Each row is a point on a tangle of strands that fork, close into loops and nearly touch. The rows are in no order.
In the rows, 128 means zero.
Two points are linked if the straight distance between their rows is under 213. Some points are linked to none.
k_157: [177 152 172 115 120 129 133 187 115 149 133  98  85 104 126 141 106 140
 156 164 120 121 119  98 188 186 128 171 107  98 141 155 152 114 170 109
 129 145 188 120 165  88 139 141  79 111 104 111 124 115  58  95 118  74
 171 137 157 121 110 150 130 118 113 183]
k_18: [178 162 134 122  96 126  93 145 117 144 153 116 107 169 114 153 110 120
  84 115 145 115 131 148 124 122 120 124 155  55 102  99 147 114 108 106
 108 106 124 159 168 119 188 165  84 179 107 152 130  94 127 118  83 114
 117 105  93 123  78 168 132  69 163 104]
k_376: [107 240 134 130 129 122 130 150 139  90 209 127  93  85 150  71 112 164
 122 124 179 151 133 120 214 144 141 136 100  79 129 163 210 162 172 142
  99 113 176 124 135 158 113 145 145 116 148 103 136 118 115 163  58 129
 125 108 151 145 149 175 148  94 165 152]
k_232: [125 172  97 161 100 130 110 143 174  91 103  84 126 122 175  96 150 112
  82 117 112 126 146 140 199 159 126 158 132 159 148 138 131 122 150 101
 154 150 109 120 162 113 127 125 127 153 145  94 136 134 111 135 144 149
 173 126  91  95 154 158  88 190 113 167]
k_68: [113 100 119  69 141 157 134 150 123 126  95 131 135 129  96 134 118 180
  98  85 143 141  83 134 120 135 128 102 164  96  71 132 123 101 131 129
 117 145  96 152 156 111 138 152 133 140 145 190 144 151 164 143 101 130
 120  86 102 174 125 128 136  66 184  26]
k_548: [193 132 144 126  73 144  97 169  80 144 119 108 115 193 113 162 137 126
 101 123 141  79 123 148  95 130 124 115 149 109 117  83 120  95 142 101
 131 150 129 140 157 117 216 131  85 160  86 183 152  94 118 126  98  95
 111 131 121 140  66 118  89 110 173 154]
k_683: [140 103 123 150 163 114 133 118  66 135 202 148 107 123 131 117 170 131
 156 154 134 161 134  78 122 138 153 136 103 176 161 132 133 130 112 117
 127 104 173  87  54 121  91  98 129  66 137 127 139 129 149 138 198 106
 145 128 188 137 109  79 127 113  86 198]
k_381: [120 116  91  75 132  95 143 136 129 143 127  97 125 133 118 121 115  82
 157  99 109  82 128 151  99 113 129 139 123 125 150 126 110 164 106 124
 137  86 136 160 131 145 160 123  63 105  97 115  98  97 110 155 108 116
 129 111  87 145 154  91 132 140 122 147]
k_323: [195 180 151 169 124 101 144 144 104 151 155 113 126 149 143 119  91 148
  77 115 133 146 174 142 132 115 163  91  72 143 163 121  90 139 135 141
 113 106 160 136 115  90 108 141 173 106 123 149 135 170 186 151 145 134
  92 149 200 167 130 132 179 128 100 143]
k_105: [147 125 117 135  87  85  86 139 122 159 129 100 109 143 110 162 156  56
 145 148  96  79 144 115 105 126 123 154 141 139 131  94 113 104 108  90
 153 138 148 125 165 124 207 130  54 157  95 111 107  57  74  88 140  86
 141 139  84  80  80 123  99 125 126 188]
k_434: [141 155  78  98 146 106 160 136 111 187 166 110 130 141 126  83  78 138
 131 102 117 170 136 109 127 155 110 157 147 102 107  99 128 139  98 109
 121  80 118 135 189 115  89 112  35 118 139 167 137 148 194 128 125  69
 121  94 101 173  98 136 181 109 101  53]
k_876: [118 122  77 146 131 111 157  94 143 113 122  96 153 155 164 130 165 132
 101  93 108 112 164 114 119 106 148  94  80 178 154 115  83 155 110 137
 147 112 113 123 100 130 119 130 138  97 114 129 119 144 163 122 191 127
 125 134 126 119 135 110 133 135  80 151]
k_701: [102 153 140 148 114 137 102 107 180 116  96 108 133 119 144 133 166 146
 114 158 163 108 118 103 116 130 114 140 142 104 131 116 177 126 126 137
 149 167 133 108 161 180 194 148 112 202 117 125 107  67  74  90 107 120
 121 138 106  70 130 165  87 102 161 134]
k_346: [136  85 135  95 170 136 167 143 127 116  56 109 137 135  75 142 100 135
 111 149 137 151  71 122  90 146 144 103 126  89  95 131  98  64 139 131
 113 164 106 130 119 138 158 175 167 113 132 164 139 137 117 127 148 158
 117  97 126 154 139  95 121  86 212  45]
k_710: [122 116 111  69 133  73 195 188 115 132  76  80 128 156  99 177 110  73
 166 140 106 138  91 146  82 107  80 158 143  90 111 108  97  87 112 137
 139 130 100 150 154 125 158 159 132 128 117 112 103 102  75 114 136 132
 163  46  82  89 136 106 120 115 191 109]
k_171: [155  61  91 127 129 143  72 127 109 152 137 154 163 130  97 100 139 133
 119 112 129 117  91 153 125 186 133 141 156 139 113 156  88  85 107 100
 125 126 103 128 128  77 127  53  77 131 130 181 164 164 165 161 106 110
 131 169  80 187  93  89 107 161 131  96]
k_932: [ 91 133  77 190 149 124 202 139 157 131  86  98 210 165 164  63 125 141
 123 165  88 186 110  88  84 158 109 136 115 166 125  90  77 128 135 133
 156 145  65 124 137 183 112 105 105 148 126 129 105 132 126 101 181 124
 113 124 117  83 144 143 135 170 146  74]
k_95: [ 69 154 125 142 129 137 154 169 154 123 175 143 126  50 133  89 168 154
 178 148 108 188 108 103 168 158 145 169 111 173 122 165 111 131 159  96
 186 126 129 132 141 158  93 106 112 100 154 104 104 144  90 123 135  87
 153 111 128 102 147 126 128 173  93 138]
k_593: [ 85 127  50 144 137  94 156  88 119 155 172 135 174 169 123 109 150  73
 162 144 112 103 135 135  56  96  94 110 108 105 146  84 141 176  73 113
 126  52 109 147  83 196 111  91  93  96 122 108 104  97 165 180 116 149
 124 119  98 138 130  76 165 119 158  84]
k_372: [ 65 114 151 133 108 156 126 154 130 103 139 172 116  52 125 133 160 172
 161 125 120 158  98 116 152 132 158 142 137 190 128 177 100 105 156 116
 171 156 135 143 130 124  97 123 151 132 133 128 132 157 112 126 139  91
 136 145 146 100 162 123 109 175  77 155]
k_953: [ 64  79 166 130 181 184 166 106 113  79  96 156 142 139 114  91 110 194
 168 135 144 129  73 115 137 158 152  82 106 144 104 178 124 149 168 138
 118 145 124 139  69 171 125 126 204 110 127 141 135 163 116 156 124 164
 110 162 172 183 175 131 134 140 187  75]
k_345: [118 183 106 164  75 102  78 114 189 135 182 141 131  84 158  75 119 140
  71  72 143 133 172 141 176 120 151 117  93 136 124 130 132 187 112 142
 121 104 129 146 147 114 119 142 117 146 146 128 106 149 206 147  98 114
  75 186 112 137 135 151 167 126  51 127]
k_717: [141 122 163 129 131 141 176 150  50 157 155 178 119 153 121 138 152 146
 184 160 133 161 130 111 122 131 113 128 115 155 140 120 100 115 157 124
 146 110 148 110 102 112  56 123 163  81 129 131 138 165 140 135 152 103
 164 104 211 134 115  94 161 135 120 154]
k_543: [146 130 105 144 128 114  92 135 140 183 138 160 146 101 125  85  79 114
 123 143 111 197 130 113 142 173 117 174 157 114 117 120 132 121 109 113
  99 120 112 138 173  83  56  97  77 139 155 148 148 152 187 114 129 106
 115 129 108 153 109 142 163 151  75  66]
k_121: [173 130 153 114 152 138 132 121 107  91  92  78 126 212 148 125 112 112
  80 117 118  92 162 158 208 138 105 107 133 113 166 124 125 149 139 127
  95 121 118 132 121  83  74 147 193 105 127  99 151 159 148 147 136 210
 188  99 146 162 160 134 134 169 150 158]
k_886: [ 88 146 104 121 159 113 110  99 195  87 131 106 118  57 198  98 124 140
 100  90 124 143 143 115 181 118 160 148 124 170 140 151 167 173 110 170
 135 136 148 123 133 123 119 121 125 129 152 106 111 133 130 123 166 122
 132 141 116  92 190 170 108 131  35 174]
k_398: [129 141 159 139 132 141 132 134 152 151  69 115 147 145 134 117  80 125
 114 145 132 139 150 140 113 149 110 129 134  90 117 114 137 165 124 133
 114 143 108 138 159 140 135 134 145 178 116 114 103 127 113 133 102 137
  92 123 123 129 146 170 153 144 157  85]
k_852: [ 95 153  91 159 106 133 141 126 127 111 148 125 166 127 135  98 152 129
 120  86 120 132 134 159 124 111 143  94 104 168 131 127  74 134 138 119
 134  95 100 144 111 141 120  99 158 127 143 128 133 167 180 173 133 155
 127 131 130 154 139 126 125 174 130 131]
k_140: [197 158 152 130  82 168 159 182  62 159  96 135 126 214 108 168 130 160
 153 141 140  96 123 153  68 130  86 123 141 125 130  92 114  98 161 125
 151 160 104 132 160 147 172  99 124 147  95 180 155  92  98 138  88  88
 110 108 147 121  77 130 133 113 194 133]
k_100: [100  96 116  92  96 143  47 168 104 137 116 147 129  95 112 121  91  91
 138 111 146  66 114 199  85 103 129 131 145 117 117 141 164 155 123 150
 110 124 140 166 131 126 160  77 111 170 112 132 147 110 116 185  55 137
  98 145  79 143 147 129 102 165 134 153]
k_89: [118 184 104 184  65 137 139 138 121 105 181 129 139 114 137 116 180 127
 130  89 131  96 135 173 150  97 130 100 110 170 161 143  92 138 150  98
 177  79 110 149 119 141 120 105 124 113 128 134 117 119 153 178  90 130
 117 141 104 133 122  86 142 172 157 156]
k_490: [ 75 132  73 106 160  92 203 136 144  97 171  98 154  93 127 122 157 126
 163 170 140 197  76  74  88 118 129 159 119 124 101 119 146  98 126 157
 127 142 138 102 103 186 148 149 116 130 147 130 137 117 104 102 196 108
 127  72 121  85 140 109  97  61 147 113]
k_225: [ 72  83 112 159 138 158 138 154 136 132 139 179 186 107 110  72 115 129
 180 163 106 179  84 141 133 184 121 172 139 168 119 165  98 123 116  71
 131 124  87 145 113 150  82  57 115 117 144 120 137 162 126 165 118 126
 117 141 108 151 146 125 127 219 137  81]
k_203: [140  84 148 115 111 138 115 132 126 153  42 133 148 180  92 187 120 104
 119 134 123  86 125 154  32  86 107  95 159 131 116  86  90 109  93 153
 142 163  92 133 131 133 166 151 157 189 108 143 131 115 122 116 118 133
  98 111 138 104 110 126 110 128 152  98]
k_706: [135  83 167  97 177 120 126 154 134 164  70 139 107  91 129 152  70 121
 154 131  83 155 127 117 140 150 129 160 130 143 116 140  86 119 146 157
 125 152 135 151 186  85  78 118  96  96 129 122 124 152 124  85 145  99
 127 138 131 125 160 137 166 169  15 116]
k_507: [135 186 141  70  83 124 137 162  95  93 137 149 121 121 160 167 113 177
  91  44 142 104 144 176 134  55 165 108 123 142 110 162 114 132 162 206
 116 128 141 148 154 101 162 167 179 137 116 166 161 164 144 152  92 119
  96 103 147 137 143 149 140  79 132 159]
k_598: [165 169 123 197 168  83 169 108 186 152 182  94 136 117 122  49 101  99
 138 153  84 154 159 106 178 180 138 130  78 128 156 119 120 161 120 103
 135  81 131 136 120 149 105 105  78  47 149 132  63 106 140 120 141 142
 116 153 110 151 126  90 179 133 106 101]
k_977: [138  99  90 149 123 125 140 147 110 123 117 116 168 132 111 101 146 124
 116 113 110 116 105 164  94 153 148 121 117 164 146 142  58  87 130  96
 139 126 110 136 122 109 140  78 126 126 112 170 168 164 150 159 149 122
 128 127 117 162 119  91  96 161 144 122]
k_252: [165 179 144 126 157 115 126 141 109 106  90  93 129 205 152 125  91 102
  77 145 144 142 154 136 150  93 117 119 129  90 150 111 159 146 119 160
  71 128 123 127 117 116  97 163 215 136 125  95 159 164 137 146 157 186
 149  79 169 138 160 164 129 135 168 150]
k_58: [ 87 191  82 132  66 111  65 150 167 126 195 152 140  90 176 100 159 122
 108  80 142 129 169 157 187 114 115 163 144 142 126 130 149 171 120 123
 138  95 134 138 162 117 104  89  96 172 162 105 130 141 169 168  74 123
 130 136  71 102 137 165 132 158  79 154]
k_637: [140 144 156 170 142 145 131  92 103  99 169 136 113 101 130 157 179 177
  96 163 155 124 126  76 112 100 168 112 112 138 128 133 166  90 135 137
 139 152 157  85  51 145 166 167 175 109 138 140 156 107 126  85 182 144
 111 158 209  93  82 113  90  74 139 191]
k_181: [151 133 110  95 107 154  96 143 125 134 156 134 117 167  95 133 132 161
  75  82 144 113  98 159 137 126 124 101 180  80  85 107 126 116 123 110
 116 102  91 148 173 112 169 154  84 158 131 194 145 113 169 146  59 125
 116  99  83 165  72 142 139  57 171  34]
k_93: [175 113 151 150 148 105  78  78 109 140 141 131  92 152 133 155 107  80
 103 132 154 116 201 101 136 101 136 117 137 115 165  95 172 147  79 140
  79 104 149 109  79  86 106 134 147 100 127  95 136 107 166 104 168 151
 125 157 176 133 109 138 140 110  74 184]
k_912: [ 77 182  88 139 141 105 126  93 214 103 156  98 141  80 183  66 127 163
  73  69 131 143 154 117 179 137 154 125 102 150 115 130 155 190 117 149
 133 120 118 129 154 144 145 144 111 133 137 116  81 134 174 120 139 120
 103 161  97 138 148 163 152  91  59 100]
k_975: [172 109 146 173 128 120 100  67 112 128 143 131 111 127 129 185 167 127
  79 136 157 124 168  92 118  90 146 104 134 134 139 116 143 105 106 122
 116 127 135  84  58  92 120 160 182 104 144 115 151 126 153  89 202 177
 126 156 199 106  86 117 104 106 110 164]
k_528: [146  99 146 117 109 104 190 176  66 149 124 146 118 141 100 171 147 118
 206 126  96 122 119 144  94  96 120 128  90 178 155 123  73  91 152 135
 161 103 141 127  97 120 104 128 158  70 117 110 123 149 104 141 168 114
 163  99 177 120 120  63 135 144 134 185]
k_743: [136 198 135 176  85 119 132 150 134 133 184 133 131 101 114 126 152 156
 141 123 140 104 121 141 112 111 147 108  93 158 150 144  89 117 178 124
 175 126 123 136 135 178 163 114 121 118 119 141 105  98 115 145  98  96
  64 142 133 115 114  96 146 125 170 164]
k_901: [127  70 131 114 155 104 133 126 110 135  96 147  99  75  80 183 119  55
 184 175  89 159  84 100  92 128 110 158 143 107 135 143 159  89 107 154
  83 132 152 108  97 109 119 168 151 108 152  84 118 119  93  79 191 157
 149  91 129  97 143 106 118 105 122 129]
k_889: [104 124 108 152 151 135 138  99 121  95 176 146 135  85 129 133 165 169
 126 158 169 169  97  64  90 110 153 122 129 130 118 121 157  94 131 148
 113 161 158  75  92 151 160 151 141 131 141 148 161 130 138 102 192 108
 111 125 166 100  99 122  97  53 127 122]
k_293: [115 155  94 164 185  93 128  89 173 116 204 107 129  64 133  21 102 123
 140 127 125 167 141 105 172 184 163 150  95 141 140 148 178 190 108 124
 106  80 159 131  87 162 113  70 108  63 161 131  96 102 144 152 140 128
 112 167 111 160 139 105 147 129  65 137]
k_603: [176 196 145 177 110  94 165 154 140 170 167 113 128 129 126 101 116 133
 129 140 107 163 173 137 155 144 137  99  86 143 162 112  76 142 154 107
 145  79 129 149 153 116  87 147 115  82 130 124  86 154 158 131 128 113
 116 138 144 132 123 111 190 140 112 113]
k_227: [171 149 140 123  97 163 174 130 113 129 114 108 124 180 170 153 174 210
  87  95 130 119 125  99 139 141 114 106 136 135 112 100  93  93 170  99
 159 157 116 112 177 118 142 172 105 148 113 165 134 144 136  86 112  75
 138 122 142 135  78 139 139  79 140 105]
k_755: [133 119 182 139 123 140  52 122 115 115 102 139  93  75 126 132 111 101
 123 149 160  83 133 161 181 113 163 138 121 143 154 187 156 132 134 120
 125 160 153 140  86 116 130 112 172 161 105 110 140 101  88 153 106 150
 108 195 171 126 147 137  88 183 111 227]
k_298: [154 144 145 121 164 124 113  62 127 102 160  90  93 176 169 155 126 118
  93 118 151 127 195  74 173 109 122 142 134  95 139  95 205 176  92 137
  71 114 173 106  94  97 136 158 123 119 136  88 133 102 146  80 165 127
 154 134 149 112 123 158 124  65  82 171]
k_99: [120 121 127  83  93  86 142 133 123 130 139 124 117 144 131 176 159  86
 152  92 111  87 139 135 107  71 114 120 140 123 125 110 110 138 107 121
 158 107 149 134 122 141 196 166  90 127 107 104  97  94 100  92 113  99
 156 112  86 106 118 109 118 101 141 155]
k_751: [ 91 159 147 150 131 139 139  81 153 131 163 174 128 120 154 152 149 145
 161 162 170 152 172  90  90  99 105 140 140 113 122  91 206 173  92 162
 121 135 161  89 111 180 114 147 149 176 144  96 108  96 101  91 128  90
 112 136 171  83 131 179 147  85 109 131]
k_804: [134 128  80 161 147 106 173 115 167 141  90 101 180 163 153 124 138 103
 123 150  66 173 154 110  90 118 110 127 111 165 148  76  68 128 113 130
 148 120  68 123 136 145  97 123 126 114 139 125 108 131 170  93 191 145
 145  99 122 103 140 120 146 145 111  92]
k_367: [134  63 140  62 146 126 102 107 171 123  60 105 102 116 150 149  97 114
 121  72  89  86 137 122 167 139 127 141 152 137 109 133 111 149 130 144
 122 156 131 140 177  68 130 140  74 112 119 119 106 141 122  84 133 105
 143 143  95 147 152 130 127 139  36 127]
k_757: [152 130 152 112 187 144 137 130  95 120 108 122 128 177 134  96  57 142
 101 161 146 170 125 121 128 146 129 132 133  86 127 116 161 134 130 153
  54 140 149 109 110 127  80 143 183 116 137 130 166 169 142 149 161 153
 114  88 184 168 153 151 146 108 155 101]
k_192: [ 88 118  83 143 107 115 104  76 129 172 167 171 154 132 129 135 152  89
 148 104  99  65 147 152  49  62 119  89 110 139 153  85 123 166  50 134
 146  78 114 147  90 174 143 104  94 127 129 101 100  94 169 158 107 135
 102 161 105 131 126 105 171 122 104 110]
k_9: [153 111 132 113 143 109 136 131 150 177  38 104 155 155 106 142  65  86
 118 142  97 116 140 153  49 108 116 104 132 111 134 101  83 144  96 149
 110 150  91 156 158 126 146 146 137 169 105 130  94 124 128 132 126 164
  76 106 131 126 149 150 158 140 149  76]
k_46: [152 105 134 119 110 133  59 126 138 126  95 120 122 102 138 164 131 124
  80 115 145 106 127 130 119 116 149 134 144 119 123 129 150 103 117 151
  99 177 130 108 141  79 167 146 131 183 118 141 164 134 127 103 143 136
 109 153 132 102 110 163  72 114 104 142]
k_150: [132 122 118 116 117 107  52 166 122 183 100 117 150 123 100  89  48  58
 136 160 135 103 119 184  78 149 117 157 147  91 137 136 153 150  97 138
  83 124 118 180 155 123 148  54  93 170  98 123 128 107 108 183  69 124
  86 143  76 152 144 145 119 169 148 135]
k_173: [155 158 110 155  69 130  64 154 114 121 149 112 145 112 153 137 172 125
  65 109 143  87 147 160 139 100 158 130 136 164 151 137 118 102 121 127
 133 138 120 128 129  90 165 114 144 170 115 147 169 131 140 144 134 139
 114 171 132 111  91 128  75 162 119 215]
k_934: [111 128 130  93 142 124 199 186 114 133  70  98 134 133  86 135 110 154
 179 149 111 153  61 106  74 153 107 137 128 108 105 133  96  88 152 117
 162 173 102 146 163 159 151 140 136 125 123 150 109 113  91 123 130 105
 144  80 122 102 141 107 127 109 194  87]
k_476: [181  77  98  98 135 136 138 145  49 176 136 144 163 165 106  96 125 131
 175 133 128 133 100 127  99 199 103 151 135 120 110 138 118  95 104  83
 134 122 117 115 128 103  98  46  44 137 140 198 175 151 161 164 113  89
 147 128 115 178  74 105 130 150 158  83]
k_356: [142 147 106 103 144  76 201 151 158 151  89  68 136 183 146 158 108  98
 123 135  92 147 140 117 106 120 102 134 136 114 130  83  59 113 110 130
 157 113  89 144 181 124 126 174 107 118 115 111  92 123 122  69 164 108
 151  60  92  89 130 122 164 105 134  89]
k_897: [101 161 150 181 132 136  93  53 170 121 180 149 115  86 138 125 153 155
 121 126 172 119 166 110 109  93 151 100 107 120 130 122 207 174  96 143
 127 124 144 115  98 174 177 140 131 169 130 121  85  84 140 112  95 115
  69 197 149  99 112 161 169  93 101 133]
k_655: [101 172 153 191 108 146 108 102 151 142 129 162 142 116 134 158 165 148
 144 209 177 148 136  99  70  97 106 131 147 104 130 104 202 117 116 139
 139 165 138  90 118 214 163 149 146 188 148 117 119  72  77  82 118 149
 119 139 161  38 113 180 110 105 171 133]
k_34: [121 163 149 145 133 124 167 156 146 160 165 139 131  86 113  90 115 170
 146 137 117 190 114 100 151 162 137 128 106 142 116 150  73 126 165 113
 164 129 121 148 158 138  93 141 119 113 144 138  99 157 143 122 126  99
 100 128 147 134 121 117 185 146 122  72]
k_31: [110 101 171 152 119 176 144  79 124 117 132 193 123 142  97 178 169 174
 140 110 136 114 131 139  92  82 127  56 129 145  97 118  99 111 151 117
 149 115 106 117  94 150 116 142 184 106 131 140 105 139 154 125 108 160
 115 152 159 134 106 108 145 124 154  90]
k_315: [122 141 112 102 133 156 161 121  87 125 140 135 147 166 129  97 134 164
 142  98 153 103 121 144 126 140 107 105 118 108 111 108 139 169 144 133
 124  98 117 137 129 159 121  73 109 129 103 175 129 120 145 182  55 124
 128 111 116 174 114 106 150 120 188  97]
k_874: [189 106 120 124 159 123 163 122  85 183 152 119 132 155 104  82 104 151
 152 149 107 164 109 101 135 213 108 150 128 103 122 120 111 103 132  81
 144 106 131  99 159 104 107  95  34 102 149 190 136 135 147 118 142  80
 136 131 107 193  80 101 164 116 143  57]
k_731: [141 153 158 163 135 139 114 108 159  74  73  81 112 159 183  98 123 127
  72 105 114 101 168 131 247 151 118 117 120 149 153 163 136 146 166 113
 127 143 112 128 155 100  87 150 182 102 151  93 119 160 111 115 118 179
 190 137 125 128 173 168 132 192 113 150]
k_972: [102 131  66 106 144  99 129 110 136  88 144 104 156 106 181 123 150 118
  99  97 114 141 153 123 142  84 160 140 123 160 148 121 124 155  99 174
 125 113 144 105 100 101 109 129 139 122 131 116 166 132 158 132 206 129
 146 105 126 104 161 131 118 121  53 198]
k_785: [135 120 132 170 103 145 103 131 180 109  86  98 114 105 136 122 183 153
  98 146 114 122 111 104 189 200 109 147 136 141 129 146 111  98 155  77
 172 179  95 121 171 116 130 137 126 140 134 110 125 113  91  98 126 126
 164 151  95 102 123 131  94 157 147 118]
k_705: [ 78  88 137 104 100 146  36 121 130 120 126 157 117  74 131 137 112 110
 118 101 163  67 129 175 133  90 150 122 143 137 135 172 188 171 118 176
 113 151 157 135 111 122 149  81 127 191 109 115 140 113 107 167  76 132
 106 180 121 127 157 167  82 157  84 196]
k_766: [ 81  91 111  79 129 162  87  97 115  86 171 143 103 129 134 137 181 130
 139  84 166  87 143 133 167 131 103 135 158 109 110 127 192 164 120 115
 117 106 160 105 101 119 120  96  96 121 126 108 146 112 118 150  86 141
 197 117  79 139 116 133  80 111 114 158]
k_608: [161 132 138 105 134 131 103  97 145 118 105  89  99 158 187 149 110 134
  79 120 128 125 176  93 156 139 127 152 147  96 135 113 186 142 117 152
  85 157 158 113 164  82 144 160  96 171 118 119 151 132 129  90 151  94
 138 135 136 115 132 195 106  86  65 159]
k_132: [134 149 157 145 137 116  85  64 172 124 146 122  82 109 113 123 115 112
 109 122 161  82 148 138 133 122 138  91 123  83 119 127 177 168 117 144
 118 120 157 142 118 157 193 141 103 145 110 119  89  82 124 131  62 134
  71 183 123 145 121 143 136  94 127 124]
k_631: [113  94 202 136 162 149 151 123 133  82  91 143 121 119  91 120  96 138
 156 172 127 132  86 146 165 155 166 115  96 146 138 201  91 119 152 107
 122 162 133 141  72 144 111 129 198  79 141 122 122 163  99 154 140 183
 129 176 165 160 184 101 127 192 161 117]
k_273: [100 113 136  88 128 166 163 119 121 108 116 146 123 181 144 169 163 144
 166 136 139 162 134 116 158 128  77 129 164 119 110 108 132 127 146 134
 142 123 122 104 134 118  64 149 168 117 140  97 134 170 112  98 137 152
 196  68 124 109 140 136 123 129 142 110]
k_722: [ 79  95 130  77 125 166 122 122 109  95 170 176  89 113 126 166 168 122
 167 117 167 130 121 121 183 114  80 150 170  83 105 132 210 133 141 132
 121 107 157  95 108 125  74 131 144 117 141  91 134 141  96 115 103 146
 219  70 104 116 133 148  99 109 150 131]
k_62: [149  92 169 138 158 128 141 109 141  99  88 138 142 149  96 106  94  95
 137 151 100 136 106 157 163 141 156 101 117 148 137 162  71 111 131 106
 102 127 105 140  95  98  76 127 193  66 145 112 133 202 146 146 171 215
 137 133 150 170 163  98 138 189 153 112]
k_461: [129 102 128 153 108 103 146 160  80 138 163 148 119  94  57 155 147  69
 196 156 100 121  95 164  80 100 134 121 103 154 147 156  94  67 131 107
 139 104 131 145  70 148 153 117 155  82 132 109 119 104 101 159 156 142
 135 109 129 127 121  60 109 147 173 176]
k_578: [113  80 107 127 117 131  69 131 155 153 138 169 147  81  95  83 104 122
 112 134 115 160  91 141 154 174 129 162 151 146 104 159 103 122 128  94
 131 136 108 153 151 100  81  87 105 154 144 145 148 165 159 143 102 111
 119 173  78 154 121 118 129 178  92  86]
k_580: [206 161 124 114 103 112 111 181 108 161 106  89 112 168 114 144  85  90
  81 138 136 111 144 173 146 153  97 141 160  48 133 101 138  88 116  99
  86 111 113 156 167  80 148 148 115 167 124 140 153 126 117 148  89 160
 143  68  91 149  98 148 120 116 193 100]
k_794: [114 113 145  78 114 133 128 127 113 111 131 174 112  91 110 196 126 147
 115  51 136 119 118 152 115  57 141 107 143 125  85 141 120 124 131 189
 105 117 152 129 115  98 146 187 167 145 136 145 133 156 157 122 126 132
 118 112 135 125 131 145 142  78 120 107]
k_168: [109 122 114 140 111 164  88 141 166 102  81 101 125 127 132 105 171 159
 101 156 146  95  86 112 150 193 120 143 137 106 118 150 167 101 146  97
 151 183 110 115 177 154 180 112 105 180 113 144 138  80  71 126  85 126
 143 166  77 100 110 141  53 133 185 116]
k_497: [106  70 123  78 116 159  78  95 160 121 114 121 101 136 138 147 157 125
 121  75 128  54 133 130 172 148 116 133 165 123  99 138 151 167 114 106
 145 147 140 120 163  98 159 111  53 144 109 117 123 110 108 110  90  96
 155 152  71 133 128 143  88 125  77 126]
k_725: [ 75 140 105 171 147 135 182 135 148 131 113 118 170 156 127  76 131 134
 163 195 123 197  92  72  86 152  98 149 130 138 121  94 127 118 139  99
 133 136  78 122 113 196 109 116 150 144 139  94 114 130  89 123 147 148
 126  86 118  95 155 140 114 161 178  70]
k_402: [155 146 167 138 131 138 110 144 130 130  92 103 107 120 126 112 114 119
 135 181 136 104 140 124 188 173 133 144 100 120 173 171 162 132 157 107
 130 155 162 117 133 129 142 109 136 118  99 115 133  96  58 139 107 127
 149 157 156 133 139 135 108 154 147 205]
k_143: [136  66 153 117 149 116 154 122  91 130 154 151  89 101  61 157 130  75
 181 158 130 118  94 116  85 116 132 129 110 106 120 145 135  95 128 121
 109  90 156 112  61 140 140 144 135  80 149  90 106 107  98 131 150 154
 144 119 132 140 128  77 129 104 164 130]
k_483: [ 95 140 121 101  96  91 117  82 135 138 150 189 136 144 142 192 152 106
 167  78 111  65 184 160  75  29 118  98 133 146 125 102  99 162  73 159
 172  79 133 149 119 172 155 162 117 127 118  98  79  85 152 105  92 121
 119 125 102 111 138 111 168 115 113 122]
k_28: [110 128  50 135 137  99 167 110 132 136 142  80 174 173 150  68 114  69
 125 119 112  86 137 159  94 125 116 119  89 115 167 110 120 185  99 121
 133  59 114 154  89 166 142  73  90  91  91 122 108  95 140 181 122 143
 115 134  77 163 155  69 144 157 157 118]
k_805: [160 198 144 128  64 155 143 182  73 131 160 150 118 141 128 145 141 193
 137 114 150 113 110 172 100 102 137 122 114 179 131 138 110  98 199 140
 173 151 116 124 157 164 164 111 143 131  91 183 176 107 102 140  83  93
  85 130 152 117  94 114 117 118 181 177]
k_684: [142 120 173  96 158 134 148 174 124 152  88 105  76 108 138 154  77 132
 149 158 102 176 137 103 157 163 125 177 132 105 124 138 136 112 161 139
 119 159 168 122 182  94  95 159 111 109 129 104 128 136  84  83 151  97
 159 114 143 100 142 163 143 120  68 146]
k_174: [112  88 169 127 124 168  96  95 129 113 138 209 101  70  94 187 134 141
 119 101 163 145 112 141  98  63 158  87 145 114  95 136 152  98 124 170
  99 125 137 111  84 122 114 183 195 140 155 127 136 129 157 121 116 168
 107 146 168 124 114 145 130 100 118 109]
k_632: [177 176 160 115  77 117 141 158 103 126 125 115 120 131 152 162 108 157
  73  76 127  96 155 173 140  83 171  88  98 148 134 153  72 123 177 147
 132 139 143 153 143  82 145 172 171 131 105 160 150 172 156 157 108 123
  89 150 188 160 116 131 155 117 113 170]
k_795: [ 64 104 138  94 197 141 160  84 173  77  96  99 114 106 137 140 134 131
 167 179 156 145  93  75 140 135 117 134 131 104 114 140 205 139 120 156
 120 168 147  97  97 167 115 163 156 122 146  85 109 108  66  94 162 152
 164 106 145  92 173 146  97  94 147 117]
k_154: [108  49 147 112 136 151 134 105 129 144  84 163 127 126  92 174 154 136
 142 121 103 113 118 115  89 123 115  91 154 148 104 122  80 107 127 122
 157 148 101 132 120 118 125 136 145 136 123 125 103 152 146 107 135 135
 124 132 127 129 120  98 126 134 121  82]
k_464: [ 83  84 134 101 230 157 153 101 109  88 108 147 152 143 131  49  82 176
 145 152 150 182  74  85 143 172 150 140 135  90 111 158 172 147 133 147
  72 162 150  98  91 161  96 118 174 107 146 145 165 167 123 152 151 153
 117 136 156 188 175 143 130 114 158  81]
k_51: [125  75 106 101 153 121 149 111 137 106 120 129 108 139 115 172 157  79
 177 156  92 156 125  91 139 133  88 149 166 123 132 111 144  95 122 121
 123 117 120 103 129 108  84 134 123  95 146  72 115 120 105  76 185 139
 197  68 101  88 130 104  99 130 105 137]
k_607: [168  66 164 145 178 118 126 118 138 126  83 152 119 112 106 118  87  91
 149 164  69 158 116 136 131 152 155 149 125 154 143 151  70  86 130 107
 107 138 110 130 124  80  59 101 133  70 149 114 126 162 131 112 170 141
 138 153 154 152 146  97 134 183  59 126]
k_369: [159 179 126 142  39 149  79 182  77 138 146 164 150 143 155 159 134 167
  91 118 143 112 148 175 101  77 122 150 142 168 129 113 118 114 144 157
 140 166 121 129 149 115 148 107 156 193 107 181 191 134 137 155  90 116
  98 144 161 105  92 155  92 148 138 207]

A tip is a point with one link. Name the tips that can be reached along the links from each point below, in the order of the rows.
k_701 -> k_683, k_150, k_132
k_794 -> k_372, k_398, k_293
k_298 -> k_490, k_225, k_58, k_580, k_725
k_381 -> k_105

A fork is a point with three links, a tip a point with one. Leave the first point through the second and follow the links. Name the first fork or tip that comes.
k_706, k_367 -> k_683
k_121, k_252 -> k_706
k_490, k_889 -> k_805
k_631, k_953 -> k_132
k_323, k_632 -> k_398

A piece is two or more points that can be reached from each other along the links. Count, over all rows, the pieces, the separate loops (a circle has one, a figure eight two, a Y none), the forks (points with three links) and the tips (points with one).
pieces -> 4
loops -> 3
forks -> 10
tips -> 12
